Each row is a point on a landscape with many valleys, with its height.
From any point a ball takes the steepest step (drop divided by distance) to one of its 2 nearest points. It stops when none of these is lower. Distance is the straight distance between rows; heights are no part of it.
j786 height 89: [ 12 -30  14 -11  28  15  43  40   4  27   7  13  -5 -12 -29 -11  20 -19
  19 -24]
j270 height 682: [-70  54 -27  25 -24 -11 -35 -39 -12   0  -8 -13 -14  17  26  33  -7   5
  20  51]
j314 height 605: [-79  35 -20  39 -19   8 -18  -3  20  50 -36 -24 -37  42  41  11  -6  25
  20  28]
j638 height 195: [ 29   0  -8 -32 -40 -26  -3 -14  20 -26  -5   7  82 -42  -5 -11  -2   8
   9 -11]
j534 height 498: [ 11 -29  14   1  19 -12  -5  14   4 -21   2  26  -8  -3   6  28  11   6
   7  11]
j925 height 765: [-30  -6 -25  15  12 -16 -50  56 -41  -8  -2 -24 -51   3 -43   6  32 -15
 -58  12]
j119 height 457: [ 28 -24 -23  -7  41  40  29 -19  35 -37  -9  33  -8  18  43  -8 -27  12
  11 -11]
j870 height 201: [ 37 -17 -18  20 -20 -37   6   3  13  -1 -23  -6  41 -15  -9 -35  -3  22
  21 -13]
j903 height 191: [ 27  -5 -20  -5 -31 -55 -22   3  -3 -23 -11 -12  30 -35 -27  18  -8  -2
  45   7]
j158 height 480: [ 30   2  55 -16  17  19   4   6 -15  34  53  -5 -21   3 -10  67   0 -54
 -34 -24]
j666 height 696: [-23  -7  -9  15   7  -8 -28  29  -2  -8 -43  14 -48  -3 -20  -1  20  19
  -6  25]
j184 height 150: [-36 -18  -8   0  45   5  38  14 -23  17  36 -14 -46  22 -43 -10  12 -12
  35   9]
j108 height 429: [-15   5   9 -42 -12   1  -3 -35 -42 -22  28   0  17 -24  17   3 -19 -11
  -6  21]
j910 height 581: [ 12 -12  -3  -4  -7  16  26 -17 -19  24 -10   7 -14  10  -8 -69   0   0
  -3 -10]
j173 height 634: [ 46  22  21  -1  10  11   2  52  10  56  57 -22   2  17 -52  57  12 -22
 -20 -67]
j138 height 81: [ 34 -10  32  14  -7  -4 -34  20  11  -4 -35  18  29 -12  25 -27  -6  34
 -58 -25]
j340 height 342: [-25  29 -29 -15  -6  21  11 -63  10 -28  -5  17  -8  20  41  -4 -45  17
  26  43]
j193 height 409: [-20  12 -13 -11   3  12  -4 -37  -7 -59   5  18   3  21  39  36 -25  13
  37  40]
j294 height 417: [  2   8 -32  -8   9  39  24 -46  30 -40   7  23  -6  31  56 -19 -51  30
   4   5]
j922 height 715: [-34  40 -20  30  -9 -40 -12 -50 -12  -3  19 -15   2  38  35  33 -16  23
  39  49]
j496 height 482: [ 52  -9  51 -31   2  23  21 -31   1   2  41   4  33   1  36  19 -23 -17
  -5 -34]
j479 height 187: [ 32 -42   8  -6  29  13  60  45  50  31  -3  25  43  -2 -14  -8  37   5
  -5 -56]
j529 height 523: [ 39  19  53 -40 -23   9   4 -24  28  -3  32   6  65 -12  25  49 -35 -20
 -14 -50]
j567 height 494: [ 27 -31  10  -5 -18   8  43   6  16  19 -20  -3  18 -16 -14 -50  13   9
 -15 -22]
j231 height 419: [-19 -20   3 -29 -17 -18  13  11 -23  19   1  -1   1 -34 -52 -12  22 -12
   1  10]
j718 height 611: [ 38  14   0  11   2   4 -28  88   1  31  38 -31  -6  33 -33  49   2 -23
 -34 -62]
j424 height 341: [-28   3 -47  -5 -22 -44  -3   4   4 -11 -37   3 -10 -23 -52   4  13   1
  50  35]
j130 height 511: [ 31  28  35  -1  -3  26 -17  37 -26  30  48 -14  -9   0 -22  84  14 -74
 -58 -20]
j884 height 573: [  8 -11  14 -23 -12 -24  21 -19 -62  45  30 -21 -10 -11 -24 -44   8 -13
  -5  -5]
j662 height 198: [ 19 -24 -22  -7  17  -8  36  10 -12  28   3  -5   1  -7 -50 -34  16  -8
  30 -17]
j561 height 170: [ 12 -26  23  13 -10  -2 -21  29  30  -2 -47  12   9 -40   1 -34  11  31
 -27 -18]
j515 height 720: [-25   8   9  12  19  20  25 -47 -19  16  28 -18 -32  16  21 -36  -6 -12
  10  25]
j282 height 224: [-38  -4 -19  27  38 -13  10  24 -15  21  51 -25 -33  47 -46  12   2  20
  23  21]
j190 height 123: [ 15 -36  26 -11  25  16  35  53  54  24  18  16  38 -24 -26  33  30 -20
  -2 -37]
j980 height 420: [ 16 -31   8 -13 -22  -9  11  18   8  13 -12   7  39 -43 -29 -13  32  -8
   0 -17]
j609 height 558: [-49  32 -30  25 -38   3 -10 -19   5  37 -64 -10 -51  28  42 -24 -29  34
  14  14]
j25 height 262: [  6  -9 -31   0  -1 -53 -24  27   0  -7 -18 -12   4  -9 -40  10  12   3
  26   6]
j531 height 328: [  2   3  23 -22 -27  -6 -32 -10   2 -47 -11  24  31 -48   5  17  -2  -9
 -10  11]
j648 height 281: [-40  -1 -16  23  48 -10  10   1   9  -4  24 -15 -29  51   2  13   4  15
  31  30]
j805 height 643: [-102   45  -29    9  -34   -9  -36  -26    6   46  -31  -20   -7   35
   23   19   -4   10   31   33]
j833 height 537: [ 38  35  47   2 -20   3 -27  41   0  38  25 -11  17 -34  -8  75   7 -57
 -62 -23]
j633 height 270: [  2  -8  61 -10  -6  -5 -54   7  -6 -48   7  24  39 -33  23  51   7 -24
 -23   0]
j224 height 169: [  0  -3  -7  18  33  -4  22  -1  13  18   7  -4 -68  34   6 -63  14  18
  -5  -2]
j846 height 261: [-40  50 -20 -21 -35  19 -10 -59 -11 -13   5 -15 -14  12  40   2 -37  26
  11  23]
j516 height 167: [-30  44  -3  15 -20  12 -26 -47 -16  12   4 -15 -27  26  39 -18 -34  20
 -17  39]
j558 height 245: [-28  -4 -24  -7  13  -8  40  -1 -27  37  29 -24 -38   7 -63 -34  28 -29
  11  11]
j803 height 733: [-48   0  -8  18  17  -3 -24  35 -21   9   5 -12 -52  10 -38  11  28   6
 -20  38]
j620 height 283: [  5  -3 -12 -24 -27  24  15 -13  15 -24  10  25  86 -41  15 -20  -6   3
 -13 -27]
j901 height 400: [ -9 -12 -23  22  46  26  27 -13  40 -28 -29  14 -36  34  46 -20  -4   8
  27   6]
j511 height 455: [  3 -21   1   9  24   5 -11 -16  -3 -50 -13  13  -2   9  36  27 -21  26
  15  29]
j63 height 503: [  9  13 -39   2 -14  24  11 -25  12  -7 -36  22 -14  -6  26 -36 -11  25
   3  -4]
j688 height 614: [ 11 -18 -45  29   9  23  15  31  46  -8 -67  25   7 -19   9 -24  27  11
   5 -19]
j948 height 501: [  4   5  10 -19 -16  -2   8 -38 -55  18  20  -5  -1 -20 -13  -7   5 -21
 -15  14]
j485 height 441: [ 32  -9  50 -18  22  10  -2 -12  -4   5  33   2   9  19   9  45 -11 -26
  -8 -19]
j853 height 386: [ 30  -3  28  -4   1 -23 -34  -7 -18 -48  13  -8  22   1  26  49 -16   8
   4   1]
j343 height 103: [ 32  -1  -3  -7 -33 -61  -8  -5  -7 -10  -6 -22  67 -34 -12 -13  -9  13
  25 -24]
j8 height 338: [-26 -13  -4 -23   3  -2   4  13 -53  31  27 -13 -31 -18 -59 -18  31 -31
 -16   1]
j701 height 178: [ 29  -6  30  -3   1  16 -27  -6  -4 -11 -27   3 -10   8  35 -38 -22  32
 -46 -10]
j557 height 223: [  8 -13  58 -14   1  -7 -40  37   7 -27   6  19  55 -27 -18  61  31 -28
   0 -11]
j879 height 657: [ -9 -17 -22  12   5   5  -6  30  33 -12 -52  40 -29 -22  -9 -15  19  25
   6   3]
j256 height 412: [-49  25 -44  15  -7 -34  -1  -1   6   4 -28 -19 -25   8 -12  16  13   6
  65  34]
j399 height 263: [ -9  24   2   7 -16  -7 -25 -47 -51 -15  16 -20   5  20  42 -12 -44   9
 -32  25]
j964 height 186: [ 18 -50  -5   1  46  34  48  32  34  12   0  30  -2  -9 -16 -31  33 -17
 -10 -53]
j849 height 174: [  7 -16  44 -22   6  -8   2  56  33   6  14   9  49 -32 -36  63  28  -8
   1 -38]
j513 height 387: [-14   1  27 -25 -34 -24 -35   1  27 -56 -14  35  81 -66   2  -5   9   7
 -12  -3]
j29 height 299: [ 39 -13 -30  18  21  13  52  -1   6   7  -5   2  -8  16 -13 -28  11  -5
  43  -5]
j178 height 336: [ 21  12  23  -3   7 -11 -31 -27 -26 -47  27 -19   1   8  43  17 -43   1
 -26  29]
j996 height 432: [ -4  19 -11   8 -21  -6   5 -35  -1  -8 -21  -1 -10  14   8 -17 -25  14
  16   8]
j266 height 349: [-51  41 -19 -25 -30   7   3 -53 -39 -20  22  -6  14 -13  16   0 -21  -6
  17  39]
j616 height 563: [ 20 -10 -26  16   6  42  14  -4  49 -18 -57  34   4  -2  33 -46 -10  25
  -7 -14]
j499 height 355: [ 10 -22  24 -14 -21  17   2   7  37   1 -14  20  68 -31   0 -17  11  -3
 -18 -25]
j421 height 660: [-10   4 -18  -1  16  28  42 -40 -30  27  18  -5 -30  14 -10 -66  18  -9
   4  13]
j848 height 502: [-37  25 -23  24 -33 -27 -17 -13  -4  10 -43  -9 -39  15  10 -18  -6  15
  10  31]
j498 height 47: [ -9 -25   9  -3  51  10  20  20  -5   5   8   1 -45  30 -22 -35  24   2
  21  -1]
j13 height 287: [ 41 -21 -55  11   2 -24  36   5  19 -14 -21  -6  22  -4 -17 -21   0   3
  44  -8]
j726 height 340: [-18   6  -6  36  37   8  -2 -23  20 -20  -8  -1 -39  45  21 -11 -13  33
  17  22]
j191 height 588: [ 45  28  15  26 -11   9 -46  83  -2  24  23 -38  -8  15 -25  57   3 -51
 -76 -38]
j704 height 564: [ 44  14  29  16 -19 -16 -44  53 -29  21  11 -27   3  -8   0  44   7 -47
 -70 -21]
j48 height 146: [ 17  -8  20  15  13  -4 -13  -1  -9   0 -10  -2 -47  32  13 -41  -4  27
 -17  -6]
j978 height 770: [ -6  -9  15 -12  11  36  30 -56 -15 -16  20   3 -13   6  39 -19 -24   8
  -1  18]

Where does a ball stop that starts at each point below?
j119 | j498
j910 | j343
j718 | j485
j925 | j996
j803 | j996

Call two points neighbours if one is among the 2 nearest of the other. Go from one point of each pair to the other, from neighbour to neighbour, staying as low as possible. Name the highest point that can't be avoided.
j48, j786 | j980
j343, j190 | j29
j996, j48 | j848
j190, j786 | j479
j498, j138 | j701
j498, j48 | j224
